Each row is a point on a landscape with many peaks, with its height.
A climber steps from a point to the highest of its 6 nearest points, and stops where none of them is higher. Distance is the straight distance between rows; heights are no part of it.
mego: [109 127 153  83  94 159 133 141 137 129  99 131 125 150 120 115 151 119
 109 150 120 107 153 143]  (h 683)
muda: [158  83 141 153 120 163 132 118 182 101 122 103 138 140 179 158 147 110
 118 115 107 134 179  83]  (h 446)
Debed: [163 154  93  99 149 147 145 113 132 106  97  98 146 118 153 158 107 114
 144 142 153 119 142 124]  (h 903)
noru: [183  94  71 124 147 176 130  89 118 116 127  91 158 105 176 152 122 150
 166 104 112 149 127  87]  (h 550)
fev: [140 132 127 166 164  78 128  86  99 150 167 141 120 108 123 101 135 146
 160  58 114 148  84 127]  (h 592)
zirun: [165 104 119 157 136 151 127 118 152 118 118  93 132 138 160 158 121 131
 130  86 132 140 150  80]  (h 774)
Ninot: [161 153  99  87 159 127 164 106 155  97 118  96 141 132 173 165 110 105
 141 157 153 121 152 158]  (h 726)
sofo: [139  77 156 231 135  94 110 107 159 121 164 131 104 138 151 138 138 146
 154  85 118 154 146  88]  (h 612)
terug: [ 94 141 130 119 110 126 120 162 110 126 115 137 117 135  94 131 106 133
 106 122 155 114 111 117]  (h 208)
fige: [123 187  97 112 135 130 101 162 109 129 102 143 117 109 104 131  80 104
 130 197 159 115 141 151]  (h 739)
Gepi: [140 118 133 143 120 152 135 127 145 113 112 103 127 138 144 150 121 127
 117  94 138 123 144  88]  (h 546)
vaveg: [ 77 131 124 118 113 105 104 206  90 136 133 154 122 124  74 122  97 133
 105 150 145 123  77 131]  (h 578)
Mupif: [120 130 141 146 192  37 138 167  93 161 156 156  90 132 104 100 142 125
 123  74  86 114  88 162]  (h 834)
sogus: [174  91 134 123 133 155 145 114 183  91 129  92 139 152 188 164 142 104
 119 123 109 135 171 103]  (h 516)
Dav: [152 164 104  91 149 134 157 116 145 104 109 106 140 127 159 160 110 101
 136 153 156 118 154 144]  (h 784)
bodut: [136 170 102 104 141 138 133 134 123 114  94 121 132 109 131 148  97 113
 133 153 164 114 139 130]  (h 790)
did: [ 80 108 159 154 124 101 121 155 121 141 151 149 108 144  94 116 135 147
 101  80 116 122  86 127]  (h 591)
Besu: [104 123 147 163 169  58 127 153 112 151 164 151  98 137 101 107 136 136
 116  70 105 118  78 144]  (h 509)
ket: [142 122  85 149 129 145 130  84  98 135 150 129 151  76 137 134 124 157
 167  80 125 153 101  97]  (h 597)
saf: [102 134 148  69  94 150 132 158 113 154  93 128 125 159 105  96 151 125
 118 201 110 110 148 172]  (h 607)
boser: [114 145 124 148 177  56 130 163  76 165 159 165 121 103  95  90 128 135
 118 101 122 123  58 151]  (h 694)
modig: [138  99 160 218 155  63 114 101 144 125 172 137  94 141 137 120 139 142
 164  69 112 147 129 116]  (h 449)
seve: [ 97 108 161  93  89 156 114 171 114 159  93 135 136 151  81  98 145 149
 115 155 108 108 121 138]  (h 665)
diga: [132  99 169 122 100 174 121 120 166 126  99 126 130 144 134 116 157 127
 108 122 104 111 161 114]  (h 365)
Kozez: [120 114 153 186 165  62 122 122 124 140 165 138  95 144 120 105 140 138
 136  61 106 128  99 136]  (h 371)
gera: [127  95 159 153  99 165 120 119 168 121 114 119 128 140 137 133 150 132
 108 100 109 113 160  90]  (h 339)
Diru: [124 180 103  94 140 112 150 120 149 113 123 123 124 132 146 157 112  98
 118 195 156 121 162 184]  (h 763)
Bobi: [ 89 134 128 129 123 110 118 174  99 133 131 142 118 128  85 121 100 134
 108 120 153 119  82 119]  (h 207)
Gide: [137  96  76 147 122 130 130  68  95 124 184 136 134  76 152 144 136 163
 175  70 105 173 106  98]  (h 556)
filat: [131 120 175  78 111 161 138 126 134 151  88 124 130 166 108  89 160 122
 116 177 113 111 157 167]  (h 503)
duruv: [136 155  93 125 135 147 119 113 101 128 114 138 156  79 115 133 106 134
 150 120 158 127 103 107]  (h 587)
Mibep: [121 135 138 156 190  43 133 151  92 160 158 153  98 128 107  95 133 133
 123  75 103 115  78 154]  (h 563)
dat: [136  81 160 174 106 163 118 115 178 118 121 117 128 130 156 132 160 129
 118 107  98 121 170  82]  (h 280)
vugag: [181  86 111 187 143 145 113 101 138 130 131  90 131 127 166 158 119 147
 155  83 128 164 140  79]  (h 586)
bop: [134 121 165  80 104 161 145 107 165 118 110 119 133 151 139 120 163 108
 111 150 112 112 171 151]  (h 630)
daluf: [141 147 104 138 137 142 127 116 104 129 114 119 145 101 119 132 105 142
 143  98 157 125 108  99]  (h 570)
sapiz: [169  97 110 187 143 136 115  95 128 138 140 102 128 120 147 148 116 153
 160  71 127 167 125  88]  (h 615)
Mev: [ 81 154 109  95  88 121 103 196 105 132 110 145 111 135  91 120 110 122
 113 220 121 117 147 161]  (h 479)
rem: [137 152 119  84 143 111 174  91 173  97 152 102 139 153 174 177 121 106
 126 177 150 134 151 179]  (h 413)
mub: [167  76 158 127 122 167 132 100 193 100 127 104 145 139 177 142 168 101
 121 137  96 125 184 104]  (h 648)
tufo: [ 98 111 155 175 137  85 118 138 127 135 155 139 102 142 106 119 133 146
 116  65 112 127  94 122]  (h 553)
Ziv: [ 77 130 134  83  78 138 116 191 101 144 101 142 124 144  88 110 131 135
 117 191 119 111 130 152]  (h 640)
Rali: [ 85 106 157  91  82 149 112 188 101 158 102 142 136 146  77  98 144 150
 117 159 112 116 114 144]  (h 677)
tefog: [113 139 151  67 100 147 148 126 133 139 108 126 124 154 125 102 160 115
 109 189 118 112 161 178]  (h 642)
defe: [139 165  98 122 140 148 127 125 108 124  99 126 140 101 121 139  98 125
 138 132 165 119 119 114]  (h 695)
Mukim: [110 120 164  80  97 164 125 144 129 145  92 131 131 152 107 102 152 132
 114 163 117 101 151 146]  (h 626)
Fitog: [172 106 196 100 137 164 145  75 184 122 124 107 159 159 144 111 177 101
 120 165 106 119 169 162]  (h 524)
mudig: [176  92 119 139 141 157 137 119 166 101 118  90 136 142 182 168 124 116
 129 105 118 140 162  88]  (h 584)
dudi: [115 162 108 138 143 118 105 137  84 147 137 172 146  79  86 102  98 133
 137 127 156 129  65 123]  (h 844)
Vezok: [ 89 173 110  86 104 122 136 147 135 135 123 138 108 143 128 120 139 103
 106 227 128 122 164 193]  (h 704)
bosa: [ 80 117 140 138 148  72 126 194  98 157 163 154 111 138  83 110 128 138
  97  96 114 123  69 146]  (h 602)
Gak: [113 156 110 140 164  84 122 144  75 156 161 183 136  74  93  82 120 130
 130 119 126 128  48 144]  (h 690)
koto: [ 78 123 143  93  82 139 113 180 109 133 107 141 117 141  93 117 126 136
 111 153 127 107 123 131]  (h 664)
kud: [ 83 148 114 116 103 114 102 204  94 132 117 152 119 125  77 123  84 125
 116 186 150 117 109 137]  (h 457)
Kan: [151  73 163 169 109 175 121 109 189 113 122 119 143 125 168 132 170 117
 118 126 101 120 180  84]  (h 326)
lolo: [126 151 117 130 133 136 126 141 113 123 107 125 128 119 113 136  99 134
 125 115 169 119 110 104]  (h 460)
Rurug: [114 137 145  73 103 153 151 123 146 120 106 126 122 151 130 121 149 111
 110 159 127 102 167 153]  (h 705)
kudun: [ 70 115 143 134 127  88 119 184 100 147 152 154 117 137  74 119 128 143
  97 103 122 124  71 136]  (h 639)
gopot: [125 145 136  76 120 126 170  89 169 100 153 112 139 153 165 157 146 105
 115 173 133 131 159 184]  (h 463)
Dis: [101 113 154 123  97 151 120 143 138 124 112 127 120 142 113 129 138 133
 104 106 127 108 136 107]  (h 734)
zos: [ 80 160 107  89  87 124 114 184 115 149 114 138 114 143 108  97 137 117
 114 252  96 124 160 193]  (h 412)
pegu: [100 139 139  72  92 148 134 166 107 165  95 126 127 157 101  90 153 131
 123 222 109 115 149 184]  (h 558)
nepo: [ 88 142 123 126 121 111 107 190  91 134 127 151 120 124  81 121  92 132
 113 144 159 117  83 122]  (h 318)
keb: [120 101 172 118  97 168 120 129 154 131  97 129 132 144 115 109 156 134
 109 123 111 106 149 114]  (h 512)
nas: [ 83 113 143  85  77 140 108 204  93 164 103 137 141 143  70 101 137 149
 128 185 110 118 118 150]  (h 647)
riv: [103 132 150  72  92 150 138 145 127 142  95 131 125 149 114 101 150 122
 110 180 118 107 159 164]  (h 622)
Doni: [149 130 133  83 133 115 177  74 177  88 173  97 152 169 187 186 131 115
 129 175 138 144 142 180]  (h 237)
mus: [117 141 120 157 146 108 128 128  99 138 134 134 129 113 103 116 108 144
 130  85 148 129  78 109]  (h 534)
Duza: [156 138 123  82 146 125 168 101 171  86 136  94 141 155 178 171 128 101
 127 153 139 126 160 152]  (h 604)
Goba: [156 122 111 152 135 147 132 119 135 115 115  97 132 127 147 153 112 134
 135  85 143 137 129  85]  (h 670)
vum: [119 150 142  73 111 134 165 104 160 114 131 122 130 155 150 137 154 106
 107 174 133 123 171 185]  (h 673)
kug: [157 109  97 164 138 133 123  76 101 136 149 115 142  97 143 129 129 156
 172  64 125 164 107  95]  (h 590)
Sofor: [117 164 109 138 134 129  86 160  87 144 122 176 140  85  78 111  75 126
 136 166 160 127  84 134]  (h 583)
fesas: [132 121 128 164 127 129 126 128 129 125 123 114 121 137 126 140 114 145
 124  71 141 134 119  92]  (h 531)
bimik: [150 104 104 165 140 110 126  64  97 134 174 129 131  89 143 119 139 157
 177  63 102 168 104 111]  (h 574)
liped: [108 155 105 140 158  88 111 140  76 150 171 210 140  55  99  82 125 126
 127 130 109 131  51 147]  (h 681)
Tafal: [123 169  99 130 135 143 104 128  95 132 117 160 148  75 102 118  96 130
 146 141 162 119  91 115]  (h 488)
Nogu: [123 171 104 119 134 139 112 147 104 129  97 145 139  99 101 132  89 125
 136 154 169 117 115 123]  (h 544)
Mig: [158 132 112 111 138 147 150 123 148 102 108  94 133 138 160 157 118 115
 127 116 147 123 150 108]  (h 680)
Nup: [123 168 103 135 134 128  81 148  89 141 132 191 152  69  80 102  84 124
 140 159 151 131  78 134]  (h 662)
Fom: [ 94 147 125  80  95 137 130 159 123 123 101 133 111 138 117 124 134 120
 108 175 135 104 154 149]  (h 716)
Razok: [124 132  94 148 133 115 133  72  90 136 169 148 143  71 131 113 133 147
 165  75 118 155  85 106]  (h 635)
ranez: [131 144 113 156 148  99 131  96  89 143 154 147 138  87 113 102 123 145
 146  79 138 138  71 116]  (h 649)
nef: [109 164  96 138 134 116 104 120  87 142 159 198 152  50  99 103 109 128
 145 124 135 138  63 123]  (h 666)
Fuz: [139 153 129  83 133 124 171 101 162  99 138 101 133 151 166 168 128 101
 121 162 145 127 160 165]  (h 613)
Vam: [ 95 132 137 149 169  62 129 172  89 154 159 157 106 128  90 104 128 130
 108  89 119 125  64 149]  (h 638)
Dekem: [109 158 106 138 141 112  90 147  84 144 157 201 152  57  85  89  99 120
 134 152 141 132  56 135]  (h 678)
Bev: [119 127 133 115 113 148 133 141 138 106 102 115 122 141 128 142 123 122
 110 113 144 114 145 105]  (h 506)
Gafet: [164 107 186  94 124 160 149  77 183 110 132 108 157 160 151 123 171 101
 122 159  99 123 172 155]  (h 547)
ropon: [164  78 174 148 120 174 126 100 190 116 115 117 152 129 165 123 173 108
 119 142  98 115 181  99]  (h 514)
borab: [117 158 111 144 147 111 121 119  86 144 147 167 146  79  98 101 113 138
 140 108 152 129  64 119]  (h 706)
Gubor: [148 124 146  82 127 131 169  81 178  91 157  98 140 166 181 166 142 104
 120 160 123 133 158 165]  (h 458)
vuz: [150 112 128 192 147 108 122  96 121 136 147 118 120 128 134 128 123 151
 149  62 132 156 111  96]  (h 629)
Viga: [122 131 134 167 148  92 125 120 103 143 145 136 119 126 110 116 121 145
 128  69 138 134  82 111]  (h 535)
luro: [ 83 136 128  80  76 134 115 192  97 156 101 137 129 141  91 100 135 137
 123 222 106 120 143 169]  (h 581)
zume: [116 153 111 138 181  64 123 155  67 161 163 190 132  69  98  77 132 129
 126 117 109 122  51 156]  (h 676)
Zurid: [128 100 157 213 137  92 116 115 149 128 160 133 101 142 137 131 136 146
 139  68 121 145 122  98]  (h 536)
muba: [118 178 102  96 127 128 129 151 125 120  99 136 114 125 122 143 101 106
 119 189 157 110 155 146]  (h 789)
Vepo: [112 138 138  85 102 147 140 139 143 114 103 123 112 144 134 137 137 109
 103 141 135 109 159 133]  (h 758)
Seluf: [125 110 168  93  95 170 131 128 151 131  92 127 127 149 120 106 156 127
 113 139 110 105 162 133]  (h 575)
dabat: [158 109 119 182 149 112 120  86 110 141 154 116 127 115 135 123 125 154
 164  61 126 161 102 102]  (h 619)
peko: [134 130 167  73 109 149 163  90 166 118 131 113 139 162 146 125 164 105
 114 169 119 121 167 175]  (h 576)
Kisum: [103 102 158 155 100 141 112 135 148 130 126 133 114 141 118 127 141 144
 101  86 120 118 132 100]  (h 609)
Tirav: [159 141 115  85 157 118 178  91 171  87 152  90 145 157 184 181 122 108
 137 167 141 138 146 169]  (h 407)
nodod: [152  85 135 183 119 147 121 119 166 113 129 106 123 134 166 159 136 131
 128  93 119 143 165  73]  (h 618)
gafa: [153 111 185  94 123 170 136 112 164 136  92 118 140 160 119  95 166 116
 116 164 107 108 163 146]  (h 498)
lidam: [161  99 127 205 154 102 115  85 124 136 160 112 113 125 142 127 130 153
 171  62 119 170 118 101]  (h 660)
zani: [174 112 103 156 140 151 128 100 123 127 123  92 142 114 152 148 114 148
 149  83 138 150 130  82]  (h 625)
buro: [167 106  76 135 132 164 126  84 106 125 133 110 155  90 159 149 123 157
 173  88 118 151 114  91]  (h 579)
mib: [147 152  89 120 136 156 127 106 110 124 109 125 156  85 133 141 106 138
 156 115 155 126 117 105]  (h 610)
taba: [151 109 157  86 123 151 158  94 184  97 135 104 143 159 171 151 158  99
 120 145 111 127 171 139]  (h 580)
lepe: [107 148 137  69 101 141 149 121 141 125 120 127 119 153 135 118 153 110
 105 192 126 117 169 184]  (h 718)
lumo: [144  64 149 231 123 125 110 112 164 122 162 122 114 130 170 153 146 147
 148 104 115 158 167  70]  (h 495)
fus: [ 95 157 114 117 118 123 109 174  99 128 106 143 119 120  88 127  92 126
 113 156 163 111 114 124]  (h 57)
nifu: [191 111  76 109 156 167 144  98 130 106 110  83 157 118 179 157 117 137
 165 117 125 139 133  95]  (h 555)
nipu: [168  97 186 109 128 173 137  87 183 117 112 112 155 150 146 114 173  97
 120 159 101 112 176 139]  (h 624)
Tega: [130 181  95 117 136 134 105 148 106 129  96 146 136  99 111 134  88 116
 141 176 165 110 126 135]  (h 720)
kufu: [158  97 153 102 122 158 150  98 187  95 133 101 143 149 174 148 158  94
 118 132 103 124 177 123]  (h 561)
velev: [107 198  89 119 129 110 101 162 139 142 124 143 100 136 118 130 102  94
 101 243 122 137 161 203]  (h 897)
lazo: [119 173 108 128 132 131  96 152  91 131 111 161 137  94  89 122  85 124
 138 161 163 117 101 124]  (h 379)
gini: [127 114 143 117 106 158 132 128 158 110 112 114 126 144 142 138 138 120
 104 105 127 110 164 100]  (h 443)
Tep: [ 91 123 144 151 126 103 119 153 114 136 137 140 113 140  99 125 118 146
 104  85 137 124  84 115]  (h 538)
rigem: [190  90  92 159 148 157 121  97 125 129 123  89 144 114 167 153 122 149
 158  85 123 156 134  80]  (h 588)
Lakep: [ 60 105 144 110  96 111 110 210  95 150 137 150 128 132  71 112 131 142
 104 144 117 131  82 139]  (h 886)
luk: [140 173 100  95 141 128 147 127 138 111 101 115 134 124 146 151 106 106
 131 163 161 114 154 148]  (h 771)
mamok: [146 126 119 172 152 102 131  93 106 142 149 126 126 112 126 112 127 150
 151  63 129 150  88 108]  (h 599)
zugas: [ 96 154 116 130 123 107  98 194  89 134 124 159 127 110  73 118  76 126
 119 171 158 123  87 135]  (h 426)
tikuz: [172  88 114 193 147 123 112  77 117 141 159 112 130 112 150 137 131 158
 175  66 116 178 119  94]  (h 623)
Til: [ 85 118 146 145 138  80 123 170 100 147 154 153 109 138  86 110 126 143
  98  92 127 125  67 133]  (h 603)
Nek: [161  93 149 223 163  77 114  98 138 129 168 124 103 133 145 125 137 144
 175  72 119 164 130 113]  (h 786)
takag: [108 154 102 144 149 101 125 101  85 146 169 179 139  60 112  96 127 136
 147  97 126 136  63 122]  (h 674)
Zib: [134 188  95 100 143 128 125 138 126 120 100 128 126 113 124 142  92 106
 133 183 161 114 150 152]  (h 804)
tifo: [126 120 160  78 109 154 134 163 117 173  75 119 139 174  91  82 151 138
 124 199 107 115 146 168]  (h 459)
Mokad: [159  93  66 142 125 162 130  74 103 127 163 114 147  85 161 153 129 165
 176  77 110 160 116  90]  (h 572)
lim: [180 117 108 109 148 150 154 111 159  92 115  84 142 142 181 164 117 113
 135 121 130 131 152 107]  (h 814)
Zore: [133 154 118  82 130 125 160 119 155 101 122 111 127 142 157 160 122 102
 120 165 151 121 163 162]  (h 719)
funo: [144 174  99  89 148 123 152 115 149 107 113 115 137 127 155 161 106 100
 135 177 158 115 155 165]  (h 727)
Diniz: [138 122 144 191 163  70 123 110 115 142 162 134 103 134 120 110 132 143
 143  61 115 141  96 124]  (h 400)
Pobu: [152 108 169 100 113 167 143  99 180 108 114 110 139 150 153 126 165 104
 114 142 108 114 173 134]  (h 557)
tofem: [173 111 131  95 140 145 162 105 181  86 134  89 140 157 185 167 136 100
 123 131 117 134 168 127]  (h 616)
Vivun: [114 158 117  99 120 139 135 148 120 113  99 127 117 131 123 140 108 115
 114 151 159 108 146 127]  (h 740)
daf: [155  83 132 214 135 128 113 110 151 128 141 108 118 133 157 153 132 146
 145  83 123 160 144  77]  (h 564)
peka: [ 96 101 168 108  89 160 114 154 134 144  98 139 129 144  97 106 149 142
 104 124 110 106 130 124]  (h 620)
bom: [120 124 145  92 101 155 140 131 151 108 106 118 119 144 136 133 140 114
 105 128 129 106 164 124]  (h 908)
boz: [ 73 109 146  94  78 136 108 193 102 146 115 145 129 137  81 111 135 143
 109 160 118 113 107 134]  (h 702)
Moti: [161 135 106 127 139 154 140 116 129 114 105  98 140 116 149 154 106 132
 139 103 151 128 135  99]  (h 679)
muzup: [133  94 148 196 116 131 120 120 160 118 133 121 117 139 147 145 131 140
 124  77 122 138 146  80]  (h 566)
Dag: [120 162 120  79 124 117 166 101 166 108 148 118 128 149 158 160 129 102
 113 186 147 134 158 192]  (h 515)
nam: [144 109 142 107 112 158 141 114 167  98 112 105 128 148 166 147 144 107
 109 117 118 119 175 116]  (h 487)
boda: [ 97 118 143  79  83 146 115 195  94 176  88 123 142 154  78  90 138 144
 133 210 102 124 131 165]  (h 605)
pak: [ 97 171 109 104 110 121 105 183 112 125 107 145 104 129 101 131  97 111
 114 208 145 115 146 155]  (h 593)
Siti: [ 86 109 153 135 104 128 115 157 127 136 127 141 117 144  96 122 132 143
  99  96 130 118 106 116]  (h 614)
ziba: [169 118 105 142 141 155 134 114 133 121 112  92 140 128 155 159 115 135
 140  85 138 139 137  88]  (h 671)
Rigoz: [133 144 121 154 164  79 134  98  86 151 160 148 123 102 117  93 134 141
 146  72 119 137  75 129]  (h 672)
sogo: [ 86 142 132  76  82 144 128 168 115 134 100 139 116 145 109 117 136 124
 110 185 125 108 154 156]  (h 686)
zug: [101 179 105  88 120 114 140 135 148 124 128 131 114 137 136 139 125 100
 105 212 142 126 166 197]  (h 796)
meve: [146 118 131 180 165  78 126  86 110 142 162 133 112 116 129 107 137 146
 164  58 115 153  96 123]  (h 504)
reri: [110 158 126  77 110 130 154 127 145 112 121 126 117 148 142 137 135 103
 107 184 139 115 170 175]  (h 759)
mep: [100 147 120 141 154  86 113 174  84 146 145 164 134 101  79 103 100 130
 116 129 152 127  58 133]  (h 533)
Sineb: [148  88 158 129 111 168 134 111 179 106 116 110 137 138 162 138 159 110
 112 119 107 119 174 100]  (h 440)
Puv: [ 91 123 146  76  80 149 120 180 103 155  95 134 129 149  92 100 143 139
 120 186 115 109 138 154]  (h 656)
Fama: [137  86 153 213 125 120 113 113 161 126 143 120 115 137 150 142 134 148
 134  76 120 149 144  81]  (h 571)
sukeg: [ 83 162 114  84  93 125 132 165 123 143 112 136 111 144 114 107 140 115
 110 234 110 120 163 193]  (h 543)
Lat: [187  84  98 166 148 155 125 109 144 120 121  82 136 129 176 160 122 137
 149  86 123 152 146  79]  (h 595)
gemi: [111 191  93 108 124 119  99 171 120 132 109 146 106 125 111 135  90 101
 112 227 136 125 159 177]  (h 627)
Disas: [161  98 184 112 122 177 133  97 177 121 106 112 147 148 143 110 172 106
 115 150 105 109 176 134]  (h 532)
zar: [110 193  86 124 118 108  86 174 133 139 124 145  99 137 110 124  97  90
  99 248 102 143 162 199]  (h 486)
korun: [148 138 117  88 135 138 159 120 157  94 117  97 130 145 163 163 126 105
 118 142 140 119 163 137]  (h 757)
giput: [ 68 109 151 121 108 108 116 186 106 146 138 152 120 142  80 116 133 148
  98 110 123 118  82 129]  (h 691)
ker: [108 158 104 136 149 104 106 132  81 148 160 192 147  59  89  87 109 125
 138 133 131 130  53 134]  (h 700)
pov: [111 111 148 168 118 122 118 129 141 129 133 127 111 143 123 132 123 145
 111  73 134 130 119  97]  (h 552)
kar: [135 136 119 141 130 139 128 127 122 117 106 113 129 127 127 145 107 136
 123  92 152 123 123  94]  (h 539)
betu: [177  81  83 166 138 153 115  77 106 135 158 107 139 100 164 148 135 169
 176  78 109 176 125  87]  (h 560)
kapa: [134 154 114  90 130 136 152 124 150 101 108 109 124 138 153 151 115 104
 116 148 151 115 160 140]  (h 735)
mozo: [138 151  87 127 129 153 122 100  99 127 123 140 156  69 124 134 107 138
 159 112 152 130 101 104]  (h 569)
pidi: [ 76 114 144 113  94 133 115 171 116 136 119 149 115 139  92 122 129 145
 103 119 130 112 103 119]  (h 608)
zav: [ 92 175  97 109 109 113 104 183 121 135 115 146 101 137 108 124 101 107
 109 235 117 125 163 182]  (h 433)
gol: [125 135 136 159 179  54 129 134  97 155 162 149 103 126 110  95 132 138
 131  68 113 124  76 145]  (h 521)
Musut: [146 109 155 207 173  55 122  99 133 132 167 140  92 141 132 111 138 136
 163  64 102 145 116 128]  (h 335)
mim: [173  85 121 207 151 120 109  88 127 137 153 107 123 123 153 142 129 158
 172  70 122 175 129  89]  (h 631)
Figof: [113 148 127 150 158  91 122 140  87 147 143 152 124 106  94 104 112 140
 127  95 149 127  61 125]  (h 598)
zozo: [112 124 153  83 102 143 131 185  96 180  79 114 143 171  86  85 143 142
 129 217 104 121 137 176]  (h 542)
ves: [ 97 147 134  66  96 140 134 152 118 152 103 133 119 154 113  96 152 123
 114 214 114 112 155 185]  (h 606)
bof: [135 135 141  78 115 143 163 104 166  96 126 107 133 161 164 151 145  96
 108 147 129 118 169 155]  (h 589)
mavu: [ 88 133 134 140 128  98 122 166 100 138 139 148 114 132  89 120 111 142
 103 102 143 125  76 119]  (h 484)
patef: [115  94 165 141  94 164 114 132 159 130 108 133 124 138 115 118 153 141
 103 106 112 106 145 105]  (h 540)
Mulet: [114 178 100 125 122 121  79 186  97 137 103 161 117 117  82 126  71 106
 122 209 148 122 131 150]  (h 675)
gita: [ 97 160 123  75 104 129 149 128 145 125 121 131 113 148 131 124 139 102
 104 206 128 120 168 191]  (h 761)
vatum: [115 142 125 138 192  45 137 181  71 169 158 161 113 114  95  93 138 126
 115  95  96 115  72 164]  (h 621)
bemus: [115 127 137 148 122 127 123 138 125 124 119 125 119 140 114 136 118 139
 112  84 147 121 111  97]  (h 500)
Dipi: [173  82 175 120 130 172 140  86 198 107 130 106 159 143 168 129 177  95
 123 154  92 124 177 121]  (h 785)
Mapu: [127 124 144 179 137 107 121 120 125 134 141 126 115 136 118 129 117 147
 124  66 136 136 100  99]  (h 541)
ges: [154 125 111 162 138 136 125  93 111 131 130 111 140 110 132 136 120 153
 150  72 139 147 104  92]  (h 596)
Vil: [117 144 103 145 147  92 133  90  83 141 171 171 136  72 120  93 137 142
 159  79 116 143  73 126]  (h 663)
rutod: [ 97 155 128  71 103 134 141 139 133 138 115 133 113 149 125 107 150 113
 108 218 121 118 163 192]  (h 696)
dut: [121 155  99 137 136 133 119 111  93 132 136 156 152  78 108 119 108 137
 149 109 156 130  80 106]  (h 600)
vez: [164 109 140  89 136 138 164  96 182  83 153  95 148 165 187 169 145  97
 126 144 118 135 165 143]  (h 781)
lusut: [ 94 118 150  88  85 154 120 165 122 139  96 141 123 144 100 114 145 138
 110 146 120 102 132 129]  (h 636)
Zife: [131 106 144 191 127 121 116 114 147 124 136 120 113 141 136 142 126 143
 124  68 129 140 130  88]  (h 565)
motif: [ 73 138 128  98  87 121 106 199 100 133 108 150 115 132  87 122 108 127
 111 182 132 114 125 142]  (h 573)
dibop: [167 123 116  87 146 134 163 109 167  84 127  87 140 155 185 170 126 102
 130 141 136 132 159 130]  (h 733)
Fis: [146 113 145 200 154  90 118 103 126 137 156 125 109 133 128 123 128 148
 148  54 123 153 107 106]  (h 568)
Lurub: [138 136 119 156 139 127 121 117 113 130 117 118 130 118 123 130 109 143
 131  79 151 131 100  90]  (h 562)
lesoz: [107 180 107  94 122 117 131 147 140 119 114 135 112 133 128 136 111  97
 110 210 146 112 163 179]  (h 837)
Varag: [139  98 144 147 110 157 128 121 169 107 117 109 128 139 155 146 143 120
 114  99 117 124 165  86]  (h 300)
guva: [125 164 115  84 128 128 151 133 144 108 112 118 119 137 145 151 118 101
 118 170 153 112 163 156]  (h 750)
sos: [178 119  74 117 146 172 139  96 121 115 115  94 160  96 165 152 117 139
 164 114 132 137 126  97]  (h 582)
tudog: [165  91  95 168 137 123 118  66 105 141 172 122 132  94 152 133 137 163
 186  64 106 180 116 102]  (h 585)
fupal: [150 110 184  89 122 175 140  97 170 131 104 111 142 159 134 103 168 106
 113 158 106 111 172 156]  (h 502)
suf: [178 106 101 132 152 158 142 112 148 108 107  78 139 140 175 164 117 128
 141 105 130 143 146  94]  (h 661)
zad: [120 105 149 141 105 150 121 131 153 120 112 121 118 144 134 137 138 130
 105  94 126 118 146  94]  (h 485)
Der: [125 114 148 185 128 115 118 120 136 133 141 121 110 142 122 132 123 147
 123  66 130 137 108  93]  (h 554)
pupe: [101 129 142 110 102 145 129 151 127 116 103 130 112 143 114 133 122 127
 102 119 142 109 138 114]  (h 537)
Dul: [168 131  88 128 139 164 137 100 117 116 116 103 152  98 148 150 115 145
 161 101 139 138 123  95]  (h 601)
bam: [130 134  85 137 128 140 129  87  96 127 151 144 152  68 131 128 121 145
 164  91 132 147  94  96]  (h 594)
vuga: [155 108 165  85 117 149 161  79 188  95 150 105 151 163 165 149 160 100
 119 157 111 131 167 161]  (h 549)
leb: [119 154 114 145 135 122 119 137  91 134 120 143 136 105 100 118  96 136
 132 112 167 123  87 111]  (h 276)
nusod: [132 145 102 147 141 119 122  97  91 139 143 143 145  83 113 112 116 147
 148  86 150 136  82 104]  (h 637)
Zubu: [170  72 133 228 160  93 108  95 137 133 171 118 108 130 157 144 136 150
 185  80 123 179 146  95]  (h 650)
Sem: [123 101 163 208 153  67 115 113 150 129 168 133  96 145 127 119 138 142
 140  67 110 136 116 120]  (h 362)
viza: [175 116 120  89 151 139 166  98 174  79 142  88 145 161 193 175 132 100
 132 147 123 143 155 138]  (h 548)
lag: [103 151 124  89 106 140 132 150 125 117 100 129 110 137 119 137 120 114
 110 159 146 105 150 133]  (h 747)
madi: [109 100 160 189 125 108 116 125 144 130 150 134 108 141 120 128 136 145
 119  67 117 131 114 101]  (h 545)
pulu: [171 135 105  96 154 139 160 111 154  95 114  85 145 138 176 166 118 108
 142 137 144 130 151 128]  (h 873)
sab: [175  77 113 199 148 112 106  76 121 142 176 120 123 113 155 131 138 159
 192  70 113 187 126 102]  (h 577)
suk: [137 129 128 106 119 146 141 127 152 103 103 109 121 141 150 153 127 111
 111 121 140 118 159 113]  (h 611)
duzav: [142  68 155 200 108 158 115 112 181 121 133 120 129 128 171 142 163 136
 125 118 101 130 181  72]  (h 417)
Sim: [124 144 127 148 177  61 130 126  77 158 158 159 120 106 108  83 130 140
 134  84 117 123  67 140]  (h 863)
soke: [119 155 111 142 169  74 132 128  73 157 164 180 132  75 104  78 131 135
 136 103 114 126  55 142]  (h 703)
Kava: [123 137 131 160 163  76 128 123  92 149 154 140 113 121 106 101 124 147
 135  75 134 130  70 126]  (h 617)
keta: [ 87 145 127  97 101 135 122 172 112 126 106 139 112 137 102 129 111 126
 106 156 147 107 134 130]  (h 567)

For each start below, name the point where the climber stops.
Mev | bom
gopot | lesoz
riv | bom
diga | bom
Mapu | Nek
Kozez | Lakep
madi | Nek
Der | Nek
